Each row is a point on a tangle of strands that fork and nearly touch. The rows are in no order.
Two points are linked if the straight distance between their rows is under 78.5. Some points are linked to none.
z736: [  7 -14 -12 -19  -1   4  -3 -12 -17  31  -3 -31   3   1  -9 -11  -2   1
 -17  -6 -21 -20   9  -3 -15  19 -40  13  23   1   3   0  -2  -6  24  -6
   3  -4   1  -6  -3   0   4   4  10]
z874: [ -1  -9   8  22  18 -15   5 -23   0 -14   1 -12   6  -1   6   6   4  -3
 -34  -8 -10 -11 -47 -15 -24   6 -21   5  11 -12 -21   7 -12   5   2   2
  -9  20 -13  -8   4 -15  22  -6  -2]
z340: [  6  -4  -2  25  15 -31  -1 -14 -13   2 -18 -19  12  -1   9   0  12   5
 -32  17   1 -26 -34 -20  -8   3 -12   0  -2  -5  -1   3  -3  10  -4  -3
 -17  29 -20 -13   6 -14  12 -18  13]
z474: [ -4   3   5  27  -7  -8  -2 -13  -6  14 -15   0  -9  -9  -5  19  24   1
  -6   6   8  -3 -14 -12  11   6   3 -14 -24  -6  34  26  26  -2 -27   1
  13   9  11 -24  24   7  -1  -3  -7]
z253: [  3   3  -3   7 -21  -3 -11   1  -9  -1  -4 -26   6   8  -1 -18   5 -17
 -21  25   6  -4   2  -8  -8  20 -14  13   6   0  16 -18   3 -17   8 -20
 -16  -3 -22  20 -16  27  -3 -13  -7]
z548: [-16 -10  28  23 -19 -13   6  -4  42 -22  38 -11 -18  17  14 -10   6   6
 -12   2  16  -2   1 -22  10  -6 -12   8  -1  15   4  -9  20   4   3   9
  -7  10  12   4 -18  -9   5  -7  14]
z428: [-11  -7   9  13 -20   8 -27 -25  16   8  -6   2  12 -10  -8  14  11 -32
  -2   2  15  -8  12   4  -5   6 -29   2  25 -29   1  10   7   9  -9  -7
  -6 -21 -11  18  -9  15 -10  11 -19]
z576: [ -2   2   8  29 -15  -9   3   6   7 -32  10 -21  -2  14   3 -18   2  -7
 -17  32   9   4 -10 -23   1  16   4  12   0   7   0 -28  11 -17   2  -8
  -9  10 -21  17 -14  17  -3 -12   7]
z862: [ -1   3  14 -28  -6  34  -9  -2 -30  11   1 -35 -16  -3 -26   1 -13  -8
  -1 -11  -5  16  -5   2  11   9  11 -20   5 -10  29  37   7 -31  -3 -20
  18 -25   5   5  -5  14  -7  15 -39]
z582: [  8 -19 -12   6  -6   0  -4   3  16 -34  26 -15  -3  -2  -7 -48  31  11
  -9  28 -14 -17   4  -7   9  -1   3  21  -9  -8  10 -49   9  -1  17  -4
  11   5  31  -4  -8  10  -8  -2  24]
z557: [-13   6  18  -7 -12  -6  -4  -4  40  12  13 -11  -4 -11  19   5   2 -18
   3 -12  25 -13   9  -6  -6 -26 -21  -2  24   2  16  19  12  12 -12  -9
   6 -17  24   6 -11 -18   0 -10  -3]
z40: [ -2  -1   5   0  -7  -9   4 -14   0  29 -13  -6  -8 -18   0  15  17   5
   0 -16   7 -13  -2  -7   4  -3 -19 -12  -4   1  31  37  23   4 -16  -6
  20  -8  25 -22  19  -5   2  -2  -8]
z855: [ 17  11 -17 -12   6  -3  -7  10 -37   7 -19 -25  11   4  10 -18 -11 -10
 -21  19   3  -9  -9   0 -16  12  -4   0   6   0   1 -16 -19 -19  13 -16
 -22   6 -31  20 -18   8   3 -17  -5]
z148: [ -4  -1  -3 -18   0  34 -21  -1 -26  -6  10  -3 -10  15 -17   2 -12   3
   5 -14 -15  17   8   4  22   6  28 -13   2 -18  17  22   3 -15   9  -6
  13 -27   1  10 -14  21 -21  26 -25]
z136: [  4  -6 -25 -24  12   0  14   5   6  25 -23  25   6 -15 -15  12   9  -4
  24 -26 -21  -8  12  19 -24   7 -13  11   6  -9  -9  -2 -12   9  -8  10
   9  -8   8 -21  22  -5  15   2   8]
z999: [ -3   7  -8 -12  12  13   6   5   8  18 -18  31  -1  -8 -10  26 -22  -8
  21  -1  -2  10  32  16   1 -10  10  -3  14 -13 -38   0  -9  10   6  36
   0  -7   8 -10   5 -10 -18  27   6]
z279: [ 15  -4 -28 -11 -10  -5  10  13  -4   5 -15  43  14  -2  -3 -15  14   0
  28  13  -6  -3  31  22   5   0  -2  18 -35  14   2 -36  -4   2   5   5
  -6   9  -5  -5   7   6  -2 -13  22]
z317: [ -9  -1  12  40 -24 -18  -1   2  28 -21   3  28   2   1 -12  15  29 -22
   6  10  18   0   6  13   0 -17  -4  21  -5 -16  -7 -17   4  21 -17   3
 -10   6   2  -6   0   7 -25 -16 -10]
z925: [-12  -3  29  25 -11   3   5  -7  18 -36  18  27  -4  10   9  13  -1 -12
   8  -9   8  16  -7  -4   3  -9   0   8  13 -15 -20   2   1  13 -17   2
  -2  -2 -11  20 -14  -1   5   3 -14]
z607: [ -4 -21   3   1  12   0   4 -10  12 -17  -6  33   7  -2  -1  19   2   1
  22 -23 -11   7  -2  -1  -9  20  -6  -3  12 -27 -26   8  -5   3 -21  19
   4 -12 -17  11   8  -3  33  23   0]
z509: [ -3   1  -5   9   8  30 -10   7 -12  -8   3   6 -10   4 -29   5   2   7
   0   4 -19  17  -2   6  18   4  46  -3 -26 -21   0  -4   1  -7  -1   9
  19   0  20 -19  11  29 -42  22 -10]
z380: [  6  12   6  14 -14  16  17  10  -3 -10  40  31  -5   4   9 -12 -16  15
  -5   8 -14  20   6  19  13 -24   7   4 -46  23 -19 -21 -16   4  23  13
 -19  23  18   2  -3   4 -14   0  -3]
z950: [ -5 -11  11   7   5  -5   2   2  15 -40   4   3   2  12   5  -3  11  -2
  19  -9  -2  -2  -1 -20   6   8   7  12  34 -16 -10  -6  11   5 -20  -4
  30 -16 -12  13  -8  -6   9   9  20]
z409: [  4   2 -13 -21  -8  -6   4 -10 -17  26  -9  -4   1   0   7   0 -14   6
 -11 -21  -7   2  -7  -2 -18  20 -30  -8   0  18  12  18  -3 -16  10 -10
 -22  -5 -22   6   2  -2  45  -6  -6]
z753: [-11 -11   7  28  -7   2 -11 -18   6 -12   8  -3  -8   8  -6   3  15   1
 -15  10  -3   1  -2 -13  12   9  -5   6  -1  -7   5  -4  13   8  -2  10
  10  11   7 -17   7  17 -15   8   1]
z525: [-20  -8  24   6 -17  -5   8 -20  10 -29  12  -7 -16   6   0   3  -7  -1
  -3 -21  12  25 -19 -31   3  18   2   0  17   6   5  16  18 -23 -18  -9
  14  -8 -11  24  -3  14  32   5 -13]
z581: [ 22   9 -21 -20  34   0  -3  18 -39   4 -24 -19  12  -5   1 -14 -14   1
 -11   6  -7 -12 -21   7 -19  -2  19  -4   7 -18 -17  -9 -29  -9  13  -2
 -12   5 -24  10 -12  -7 -12 -10   0]
z791: [  3   2  -2  26   4 -18 -14  -6  11  -4 -14  23   8   5  -2   6  27   3
   3  23  12 -12  32  -3  30 -15   7   2 -12   4  -6 -20  14  31  -1  14
  -6  13  -4 -14   0  -4 -31   2  27]
z50: [ -6   9   3 -15  -9  -1   8   9  35  27  13   0 -10 -10  16   2  -8 -16
   8  -6  12 -12  30   8 -12 -19 -31   7   7  21   4   1   1   9   6   3
  -8 -10  24  -2  -5 -17   0 -13  15]
z135: [ 12  16  -9  -9  45  -6  -4   5 -15   1 -18 -13  14 -10   4  -2 -19  -9
  -7  25  14 -13  -8   6  -9 -17  19 -14  25 -10 -29  -3 -30  15   6  -2
 -13  -1 -26  13 -19 -24 -19   2   2]
z418: [  8   1 -17 -32  12   1   5  22 -15  24 -33   5   6 -18 -19   8  13  -2
  26 -10  -8  -6   3  22 -12   4  12  -6  -3 -19  14   8  -2   4 -18   1
  18 -16  10 -15  19   1  -6   0 -12]
z934: [-10 -13   1 -10 -24  34 -22 -25 -14  20   7  -5   5   3 -21   5  -8  -9
 -16 -14 -17   5   9  14  -3  11 -27   2   8 -16   3  21  -9  -7  17   1
  -3 -15   2   7  -3  20 -15  20 -34]
z304: [  4  14  18 -11   3  -7   0   4  -7 -23   3 -35  -8  -3   6 -14 -12  -8
 -12 -10   6  15 -45 -21  -6   7  20 -10  20  -3  16  13   4 -19  -4 -31
  27  -7  -9  15 -13  -8  23  -5 -26]
z815: [ 10   0  -5  20  -3 -10   2  12 -14 -27 -10  38  18   8  -2  -4   9   2
  15   9  -2   1  11  20   0   0  15  10 -20  -9 -27 -25 -16   8   4   7
 -24  12 -39  24 -11   6  -9 -15   5]
z849: [  9   3 -15   0  29 -12   1  -9  -1  12 -23  24  14 -12   0  17 -12  -2
  11  14   7 -13  24  11  -5  -4  -1  -9  12  -6 -44  -7 -24  14   8  23
 -28   6 -27   9  -3 -18   0   9  18]
z665: [ -6 -12  -9  -3  -2  -3  18  -1  18  -8 -14  25   0 -11 -12  12  16 -10
  28 -16  -9   0   7   9 -18  12 -10  18  13 -15 -15  -5  -6   2 -27   9
  15 -15  -4  -4  14   8  17   0   7]
z33: [  7   2  -6 -22  10 -19   4  -4   7  15  11 -22   0   8  18 -15 -12  22
  -5 -17   1  -7   1 -16  -2   3 -27  -6  15  41  11   7  14   3  21 -10
  -6   3  -2  -1  -7 -27  36  -1  30]
z900: [ 15   3 -18  -9   7  -4 -25 -30 -44  28 -23   6  21   7  -3   4  16   9
 -16   0  23 -11  13  30  15 -21  -5 -14 -12  14   2  23 -27  14  23  -2
 -43   8 -12   2 -15   1 -19  -5 -20]
z72: [  2  -2 -10 -18 -10   6  -9  17  18   0  10 -12   0  -2 -11 -22  10 -22
  13   9   2 -11  21  16  -7 -14  -4  27  22 -12   8 -29  -4   3   6 -22
  18 -18  24   8 -11  14 -32  -9  -6]
z668: [ -9   5   0 -11 -22   1  25   7 -12  10   8   2 -12  -3   0  -3 -12  24
  -4  -6  -3  24 -16  -1  -5  19   5  -9 -42  35  20   2   1 -28  -9  -3
  -2  14   9  -2  27  16  32  -9 -11]
z185: [ 10   7  16  -9  26  -7 -16  -1 -20 -19  -7 -28   6   4   8 -16  -5  -2
 -14  -2   5   1 -45 -11   9 -13  23 -18  18 -14  15  24   3   6   5 -31
  25  -7 -10   3 -16 -24   5  -4 -21]
z23: [  5  -6   9   6   3   4 -16 -30 -16   8  29 -25   0  18   5 -17  -2  19
 -37   2  -9   0 -13  -2  24 -17 -15 -11  -9  19  12  16   0   7  40  -1
  -4  16  28 -15  -6  -7 -13  13 -10]
z814: [  2   6  -1  -9  11   0   6  18  -5   7 -18   5  -2   0  23   7 -12  23
  22  -5   5  12 -13  -2  11   2  28 -30 -22  21  18  22  10  -6 -20  -4
  18   4 -10   4  23 -16  25  -3  14]
z493: [ -5  -3  13  13 -10 -21  -6 -15   1 -10  11  -2   5  10  15  -9  21   9
 -20  -8   3  -1 -30  -8   3   0 -12   0 -18  11  27   9  12   8  -1 -16
  -1  14   5  -4   2  -3  11 -19 -13]
z501: [ -8   5   0  -3 -15   5   8   4 -21   9 -10 -11 -16   1  -2   9 -17  13
   1   3   8  23  -6 -10   7  27  14 -23 -24  20  25  22  17 -37 -12   3
  -1   1 -14   8  16  17  28   4 -11]
z879: [ -4   2 -10 -10 -20  -5  33   9  12  20   3   6 -14 -11   1   3  -9  13
  10 -11  -1  10   3  -7 -14  17 -17   4 -25  42  13  -4  11 -20 -10  -2
  -6   9   6 -10  26   5  39 -13  13]
z140: [  3  -2   5 -16   0   9  -2 -13 -18  30  -4 -19  -6  -4  -2  13 -10   4
 -10  -9  -6   0  -5   5   8   2 -16 -17   2   5  18  36   6  -1   8   1
  10  -6  11 -17   6  -8   5  12 -16]
z79: [ -3   5  -7   9  20   9 -21   3  -6   5 -35  -1  -1  -9 -28  30   4 -15
  11  20  13  -6  19  -3  12  10  39 -16   6 -34   4   4  19   4 -21  11
   6 -17  -7 -12   3  10 -26  23   2]
z326: [  5  16  -8   1  26   3 -11   9  -3   0 -24  -9   5  -7  -3   8 -19 -21
   6  36  17  -7  12   3   5 -16  26 -10  29 -19 -21 -16  -4  12  -2   3
  -4 -15 -15   4 -13 -11 -33   8   9]
z365: [ -7   2   5  38 -17 -15 -15  -4   6 -17  -6  33  12  12  -9  14  38  -9
  -3   6   6   4  -8   8  12  -8  17   8 -23 -14  14 -13   7  19 -15  -9
 -10   8  -4  -3   6  19 -28  -9 -22]
z402: [ -7 -20   3 -12 -14  24  -2 -17 -14  20   3 -29  -5  -5 -29  -2  -1  -2
 -12 -11 -24  -4   4  -1  -9  26 -28  10  18 -17   6  13  -2 -17  11   1
  20  -8   9  -8   9  23  -8  15 -13]
z390: [-16   1  13   0 -27  24 -16 -19  12  21   5  13   8 -11 -10  20  -3 -25
  -3 -14   8   7  12  23 -10  -5 -29   0  10 -16   1  20  -8   8  -3   0
  -9 -17  10  11   0  16 -14   6 -35]
z328: [ -3   1  14  32 -11 -11   9   7  24 -43   9  26   3   3  -5  11  14 -17
  15   3   3   2   4   9  -7 -13   0  23  15 -18 -31 -24  -4  20 -12   8
   2   2 -12   4 -14  -8 -10  -7   6]
z561: [ -1   7   1 -12   8   5  11  -2  10  17   8  -3  -6  -1  14   2 -21  -8
  -3  -5  -5  -3  11   3 -11  -6 -23   1  21  14 -13   5 -11   6  18   3
  -9  -3   5   0  -6 -16   7   4  11]
z295: [ 11  -4 -10   4  21  -9   1 -15 -32   8  -2   5  14  17  12   5 -10  26
 -22 -14 -16  -3 -30  -4  -5   1  -3  -8 -15  11 -19  22 -26  -1  23   6
 -33  37 -23   0   7 -12  28  -2   2]
z157: [  4  -6  -5  -1  -3  -1   3  11  -3 -15   8 -33  -1   0  -8 -29  18   0
  -7  15 -13  -9 -12  -8  -7  10   5  18   4  -7  12 -30   4 -10  -1 -13
  26   0  17  -9   1  17  -9  -9   7]
z569: [-11 -11  12   6 -17   6  13   4  37 -18  34  -9 -20   9   5 -14  -1  -2
   1   4   0  -5  24 -15   3   0 -14  25  14   7 -14 -24   8  -5   9  20
   6   2  16  -3 -15   1   0   0  25]
z759: [ -5   7   8 -28 -13   8 -11  11  12  -9  16  13   3   9  19   1  -9 -11
  23 -25  15  14  10   4  17 -29  11   5  35  -3   8  12   6  11 -10 -27
  13 -35  10  28 -23  -4  -3   7 -20]
z636: [ -8   6   7 -29  -4  16  24  16  21  -3  32  13 -15   3  14  -6 -24  12
  23 -29 -10  16  16  -5   2  -5   1  16  12  29 -13  -2   0  -1  -5  -3
  15 -13  16   1  -5 -10  19   6  19]
z796: [ -1   3 -10 -23  15  11   5  14  -4  26 -25  15   2 -26 -18  28 -13 -11
  20  -4   3   7  11  19 -15   2  17 -16  -3 -25 -14  14  -9  -1 -13  24
   4 -15  11 -11  19  -6  -8  16 -18]
z717: [  0   2  -4   6  12  15   0  14  -1 -16 -11  19  -1   0 -15   4  -3  11
  13  -5 -16  14  -6  10   2  -6  43  -3 -13 -17 -23 -10  -8   5   1  16
  19   4   2 -10  10   5 -31  13   0]
z927: [-14   1  23  15 -13 -12   2  -9   3 -22   1 -32 -16 -12  -9   3  10 -14
  -5  -9  20  11 -34 -29  -5  10  12  -6  12  -4  21  12  16 -28 -30 -25
  27  -4  -2  14   6  12  19  -6 -22]
z669: [  5   3 -11 -14  28  -9 -13 -19 -12  14 -22  22  22  -9 -12  18  -8   3
   2   0  12   0   7  27  -6 -13   5 -20   7 -19 -35   9 -30  14  17  22
 -36  -6 -13   8 -14 -17  -8  19 -22]
z685: [ -7   3  12 -23  -3  -1  -7   6  18   8  13   0  -5  -3  15   3   4  -2
  21 -23  14   0   8  -1  12 -26   7  -1  23   1  18  17  14  19 -17 -12
  29 -25  36  -3  -4 -13 -10   2  -3]
z916: [  3  21   1  -4   9   2  20  27   1   1  10 -13  -3  -4  22 -14 -18  15
  -1  15   1   8 -19   3  -4  -8  18 -12 -25  33   8 -12  -4  -7  -2 -10
   6  16  12  -8  14 -14   8 -18  15]
z552: [ -4   2  18  36 -19  -7  11  23  25 -46  27  -9  -8   7   7 -15  12  -6
   1  24  14   4 -14 -14   7 -11  19  19 -12   5   3 -30  10 -10 -19 -10
   8  14   6   7  -7   4  -4 -18   5]
z510: [-13   4   3 -27 -18  10  20  11  20  -3  45   4 -18   5   3 -23 -24  16
  -1 -18 -11  19   7   3  -9   4 -14  16  -2  39  -2 -14  -2 -17  11 -13
  -3  -9  12  12 -12   4  23   0   3]
z546: [  3 -16 -11  -8  19   0 -20  -4  -9 -17 -12  32  20   3  -2  12  -7   9
  16 -15  -4   5   1  10  -5  23   5 -13  -8 -30 -24  17 -14  -1  -1  28
 -18 -15 -32  27   1   0  23  24 -13]
z3: [  4   2  -3  -7  17  -2   6  23   7  -9 -11   5   6  -6   8  -7  14  20
  24  -9 -10   0 -14   4   8 -15  34  -6 -12   7   7  -8   0  17 -20  -7
  44   2  20 -19  23 -17  -6  -4  23]
z542: [-16  -9  27  17  -4   8   0 -30  11 -24  19  11 -10  11  11  15 -18  -4
  -9 -14   6  25 -19 -18  10  12  -6  -8  14  -7 -15  23  11  -5  -4  11
  -3  -1 -17  16 -10   2  27  17 -14]
z798: [  9   0 -10   7   1  -2 -20 -29 -23  16  -3  17  11  12  -6  -1  17  10
 -18   3   8  -7  26  18  21 -19  -9  -1 -11  11  -8  -3 -20  19  33  10
 -30  13   3  -4 -13   9 -37   7  -7]
z751: [ -3   0  13  -6  -1   4 -17  -7   4  -2  29 -26  -3  10  10 -24   2   9
 -19   3  -2  -2  -5  -3  14 -17  -6  -1   7  11  18  -3   5  10  25 -13
   4  -4  27  -2 -19  -3 -19   3  -5]
z860: [  3  -8 -12 -18   9  -2   7  -5  -6   0  -5   0   1   3   7   3 -20  12
   2 -25 -15   8 -15 -13 -17  37 -11  -9   9   6  -8  17   0 -20  -2   1
  -6  -4 -33  18   5  -9  58  11   4]
z266: [ 14  14 -11  -8  13 -10  18  26  11   9   9  -4   3  -7  22 -23  -4  14
   5  19  -4 -10   5   1   2 -16   1   1 -29  40   5 -28  -4   2  10  -8
  -9  20  17 -12   7 -21  12 -25  40]
z213: [  5 -12   4   9  14   8  -8 -15 -24  -4   6  -1   2  11 -15  -1   6  17
 -23 -17 -30   3 -38   2   6   3  13  -4 -11 -25  -3  15  -8  11  18  10
  16  16  11 -24  10   2 -20  13 -23]
z460: [  8 -13  -2   7  18  -4   3   0 -20   4 -11  -2   7   2  -4   5   1  21
 -12 -11 -25  -5 -37  -6  -5   9  12  -8 -13 -13  -6  16  -7   6   2  12
  14  23   0 -24  25 -10   8   3   2]
z988: [  2  -7  -9  -4   1   2  24  10   4   4  -4  16  -2   2   5   8 -12  19
  17 -19 -18   9  -3  -8 -12  25  -1  -2 -13  22  -8   6   0 -14 -11   8
   0  12 -19   1  25  -5  46  -2  22]
z924: [  4 -11  -8  16  17  -7 -21  -1 -19 -26 -22  38  22  16  -2   7   4  21
  11  -8  -1   4   4  11   5   9  23  -9 -19 -20 -28   5 -15   6   8  19
 -26   8 -49  33  -2  -1   7   4   1]
z21: [  9  -1 -14   5  28  -8  14  11   5   6 -18  14  10  -5  13  12 -13  15
  13  -8 -15 -10 -12  -2 -18   5   2 -10  -6  10 -23   4 -14   3  -5   5
  -8  21 -25  -4  23 -29  34  -7  33]
z162: [-22   4  13   7 -38  19  -3 -10  21  19   9  13  -8 -10  -1  23   1 -22
  13  -5  21  10  32   7   7 -11 -16   6  -1   3  10  11   8  -6 -20  -2
  -9 -14  18   9   6  24 -13  -6 -19]
z550: [ 13 -12 -11   2  10 -20   2  -8 -21  19 -23 -22   9   1   0   3  11  17
 -16   0 -18 -22 -18 -20  -7  21 -19   0   1  -4   5  12   8  -1   2   1
   5  18  -6 -23  17  -9  22  -1  19]
z330: [  2  -2  -7  15  10  -8 -15   3  -5 -12 -13   5  11  10  -1  -9  20   5
   4  15   0  -8   8  -8  17   0  15   1   2  -5   6 -17  12  15  -5   0
  12   2  -8  -7  -1   5 -23   3  21]
z107: [ -9  -7   8  -6   5   0   4   4  25 -21  13 -28 -12   5  10 -11  -4  -5
   3   0   4  -8   5 -25  -1   3  -1  14  41  -3  -8 -10  10   1  -5   0
  27 -13   9   1 -14  -5   0   7  24]
z19: [ 18   5  -2 -13  18  -4 -15   7 -31  -2 -19 -32   6   1  -2 -11   9   2
 -11   8  -6 -11 -18  -3   8   2  15 -15   7 -15  20  10   5   2   2 -20
  16  -5  -9  -3  -9  -6 -13  -1  -5]
z572: [  1  -9  -8  -6 -17 -15  11   9  31  12   8 -11  -8  -1  11 -17   5  -7
   9  22  17 -22  33 -13   0   7 -28  16   3  29  15 -26  20 -10  10   3
 -14  -3   1   4 -13  -6  12 -17  36]
z799: [ 16   3  -5  15  19   6  14   7 -11  -9   7  14   4  10  16   0 -39  20
  -3   2 -14   6  -4   4  -1  -2  15  -9  -9  10 -46   3 -29  -7  26  17
 -23  32 -34  20  -7 -10   8   7  20]
z811: [ -5  14  17   6 -13  16   4   2   7  -1  32  34  -7   9  16   8 -21   2
   2  -1   6  17  32  12  19 -30  -5   4 -14  18 -20  -7  -5  15  17  17
 -21   6  17   0 -14  -3 -22   6   1]
z703: [ -4  10   4   7 -23  -1   9  18   4 -10  10  14  -3   9  15  -3   1  -2
  13  10   9  14   1  -2   8   0  10   4 -18  21  13  -8   6  -9 -16 -11
  -7  -2  -6  16   0  13   6 -13  -7]
z795: [  0  -3   0  14   0 -16 -12 -18   0   7   5  10   8   9  11  -3  19   5
 -11  12  10 -15  22  -1  19 -15 -22   3  -5  16   3  -2   0  24  18   8
 -22  13   3  -5  -9  -5 -16  -5  12]
z352: [  4 -10  -4  19 -11   2  16  20  30 -50  31 -15  -9   0  -3 -32  21   3
  11  24  -6  -4  -4  -7   1  -9  15  25 -14   2  -1 -49   5  -7  -4  -1
  19  12  24  -4  -6   2   0 -14  25]
z103: [ -6   7   7 -17  -4  23   2   1   9  11  10  31  -5   6  10  16 -28  -1
  20 -14   4  16  43   9  18 -18  -1   1  17   4 -20   3   2  10   1  23
  -1 -13  13   1 -10  -4 -16  24   7]
z443: [-23  -2   7   6 -22  17  14  -6   5   9   5   7 -17  -8  -8  17  -4 -10
   6  -2   2  16  10   0  -4  10  -5   4  -6   1   0  11   0 -20 -19  10
   0  -5   5   1  21  31   3   1 -20]
z488: [  5   1   4  -8  -1  -5  -4  14  16 -19  28  -4   3  12  11 -31  14   1
  -3   1  -3  -9   1   6  -1 -20  -2  18   7   3   3 -25  -9  14  16 -18
   3  -6  17  11 -20  -3 -22  -9   0]
z332: [ -1   3  -2 -13   9  15  -8   6 -13  -7  -2  13   2   7  -5   4  -9   1
   7  -8  -8  15   1  10   3   0  20  -7   6 -19  -5   8  -7   2   3   7
   9 -16  -4   8  -4   6 -17  17 -16]
z379: [  3  10  -3  -3  -2  -7  20  15  30   5  -1  23  -2 -10   7   4  -1 -15
  21   4   5  -8  31  15  -8 -22 -14  16  -1  11 -14 -18  -5  20  -1  14
  -3   6  14 -18   1 -16  -6 -17  23]
z734: [ -9   6  11 -27  -6  14  14  14  19  -3  15  12 -10  -8  12   7 -17 -14
  30 -21   9  15  21   0  -5  -7   0  10  33   1 -10   1  -3  -6 -22  -7
  11 -29   8  20 -10   1  14   5  -5]
z26: [ 14   1 -17 -24  -7 -10   1   0 -29  38  -7 -21   6   2   6 -12  -2  14
 -20 -11  -8 -11  -7   0 -16   7 -29  -2 -15  32  22   1  -3 -14  16 -22
 -27   6  -1  -8  -2  -3  27 -18   4]
z846: [ -2   5   0  -1   7  14 -11   9 -17   2 -13  -1  -8   8   9  14 -14   8
  13   4   4  13   4  -9  20  15  33 -26 -16   2  16  26  15 -15 -17   6
   6  -6 -16  10   9   4  11  10  -1]
z528: [ -4  -3  12 -21   0  13   2  -5 -26   8   1 -14  -8  -3 -12   1  -4   8
  -7 -24 -12  14 -26   3  -3  12   3 -11  -7  -6  22  36   1 -16  -4 -11
  15  -5   5  -4  10   8  18   0 -39]
z282: [ -1  14  11  11 -12   9  16  17  11 -10  35   3  -9  -5  18 -20  -9  16
  -7  23   1  18 -11   9   9 -18  10  -1 -45  32   7 -24  -2  -5  10  -1
 -12  21  35  -5   7  -1  -1 -12   2]
z393: [  6   5  -7   7  26 -12  13  -2   8   6  -9   1   5  -9  17  11 -21 -10
  -2  13   1 -13  -1  -4 -13   4 -14  -7  18   3 -30  -2 -12   5  -3   7
 -18   9 -23   3   1 -25  21   2  21]
z880: [ -9  -9  19  17   0 -14  -2 -31  17  -6   5 -32  -1 -10   2   3  -8 -13
 -35  -6  10  -2 -37 -25 -22   9 -33  -6  26  -8  -5  19   9  -6   4  -6
   1   7  -7  -1  -5 -15  27   0  -9]
z886: [ -2  10   5  16   6   3 -10   7   1   3 -21 -18  -6 -16 -13  21   6 -30
   5  24  20  -7  -2  -9   1   0  25 -12  16 -30  11   8  14  -4 -34 -14
  11 -17  -1  -2   2  11 -19   4 -13]
z119: [ 11   4 -19 -19 -14 -14   8  22  20   6  -2  30   9  -6  -3 -15  16 -14
  34   4   5  -7  35  25  -2 -24  -5  26 -10  11   6 -35  -4  13   3  -8
   2  -9  20  -4  -3  -1 -15 -19  11]
z566: [ 11   3  -7 -28  -3 -17  -2   0  -2  26   8 -50  -8  -2  -1 -24 -10  15
 -26  -6   3 -15  -3  -7 -15   5 -33  -5   4  34  26  -7  12  -9  23 -22
 -10   3  16  -4 -11 -17  19 -11  15]
z844: [  6   3 -20 -10  -4  -9   1  18 -11  17 -35  28   9  -7  -3   9  17   2
  25  -2   0  -2  11  15   0  10  12  -8 -27  -4  16   1   4  -1 -25   6
   4  -5  -5  -5  25   6   2 -12   1]
z419: [ 15   0 -20  -8   4 -19   9   8  11  23   3 -10   1  -5  13 -21  13  -4
   1  22   4 -32  22  -2  -4  -6 -24  11  -9  28  10 -28   0   4  16   2
 -14  13  13 -14   2 -12   3 -25  37]
z207: [-15  -8  15  27 -16 -24   7 -17  34  -8  11 -21 -12   0   6   0  12  -3
 -21  -2  15 -13 -13 -27 -14  12 -32   5  13   6   7   4  19  -2   0   5
  -6   9  -2  -1  -1 -10  18  -9  13]
z47: [  9  -6   0   1   4   1  -5   2 -26   1 -16 -39   2  -6 -17 -12  13  -5
 -23  10 -16 -14 -20  -1 -17  17  -5  13   9 -28  10  -9  -3  -9  -1  -9
  15   2  -1 -10   0  14 -14  -7  -7]
z356: [  6   0 -22   1 -24   1  -2  15 -16  14 -16  41   8   7   2   1  11   2
  17  16   3   7  27  15  13  15   5  -4 -47  14  20 -11   2  -8  -7   9
 -20   5 -14   4  18  23   3  -9  -1]
z731: [-20   1  10  23 -18  -7  21  -6  10   3  -5  -2 -19 -20  -6  18  19  -7
   8  -5  14   0 -11 -13  -6   0  -2   0 -12   6  14  10  13 -23 -40   1
  15   1  14 -10  31  20  11 -12  -7]
z754: [ -4   5  -2  10  18  23 -24   3 -22   5 -19  -7  -8   0 -39  28   1  -9
  -9  13  -5   6   8   7  14  14  42 -16 -21 -33  13  15   7  -7   2  10
  -1  -2  -1 -17   3  20 -39  24 -20]
z464: [-14 -11  14  41  -5   3 -19 -25  16 -19  -3  -4  -1   1 -14  19  18 -26
 -16  13   9  -4  -3 -12   3   6  -5   5  20 -32  -4   4  15  12 -13   4
   3  -4  -7  -3  -3  16 -19  10  -8]
z837: [  8   9 -10 -10  20  -3 -28 -17 -34  16 -27   3  20  -3 -23  10   7   2
 -14   4  11  -6  -2  26   1 -19  14 -19  -1 -20  -7  11 -20  15  26   5
 -29  -6 -12  -3 -17  -6 -35   6 -28]
z794: [ 11   0  -2   4  14   5  -5 -13 -27  11  18  -8   4   9  -5  -8  -7  17
 -33  -2 -25  -5 -24   7   4 -16  -4  -5  -7   2  -9   5 -22  11  38   3
  -4  25  22 -23   4  -7 -25   7 -10]
z967: [  7   7 -19 -10  11   6  -3  11   1   2 -19  -9   4  -3 -14 -10  -5 -27
  14  24   1  -9  21  10  -7  -7  13  18  32 -22 -14 -35  -5   2  11  -1
  15 -18  -1   3 -16   9 -40   3   8]

Follow the links from the first point to the second, and from the first to the third. Name the last point that the two ways share.
z390 / z668 / z844 -> z393
z103 / z759 / z815 -> z418
z844 / z860 / z934 -> z393
z33 / z636 / z924 -> z50
z685 / z148 / z419 -> z50

A fork is a point with three links. Follow the links from the first point to the second and name the forks in between, in order.
z717 / z860 -> z390, z393, z988
z528 / z330 -> z390
z900 / z846 -> z393, z988
z26 / z900 -> z988, z393
z924 / z510 -> z418, z50
z811 / z26 -> z418, z50, z393, z988
z669 / z103 -> z393, z50, z418

A fork is a point with three links, a tip a point with one. Leave the first point through the second and follow the links. Name the first fork or tip that comes.
z967 / z72 -> z950
z794 / z23 -> z365
z474 / z40 -> z886
z717 / z332 -> z390
z428 / z464 -> z393
z572 / z419 -> z418
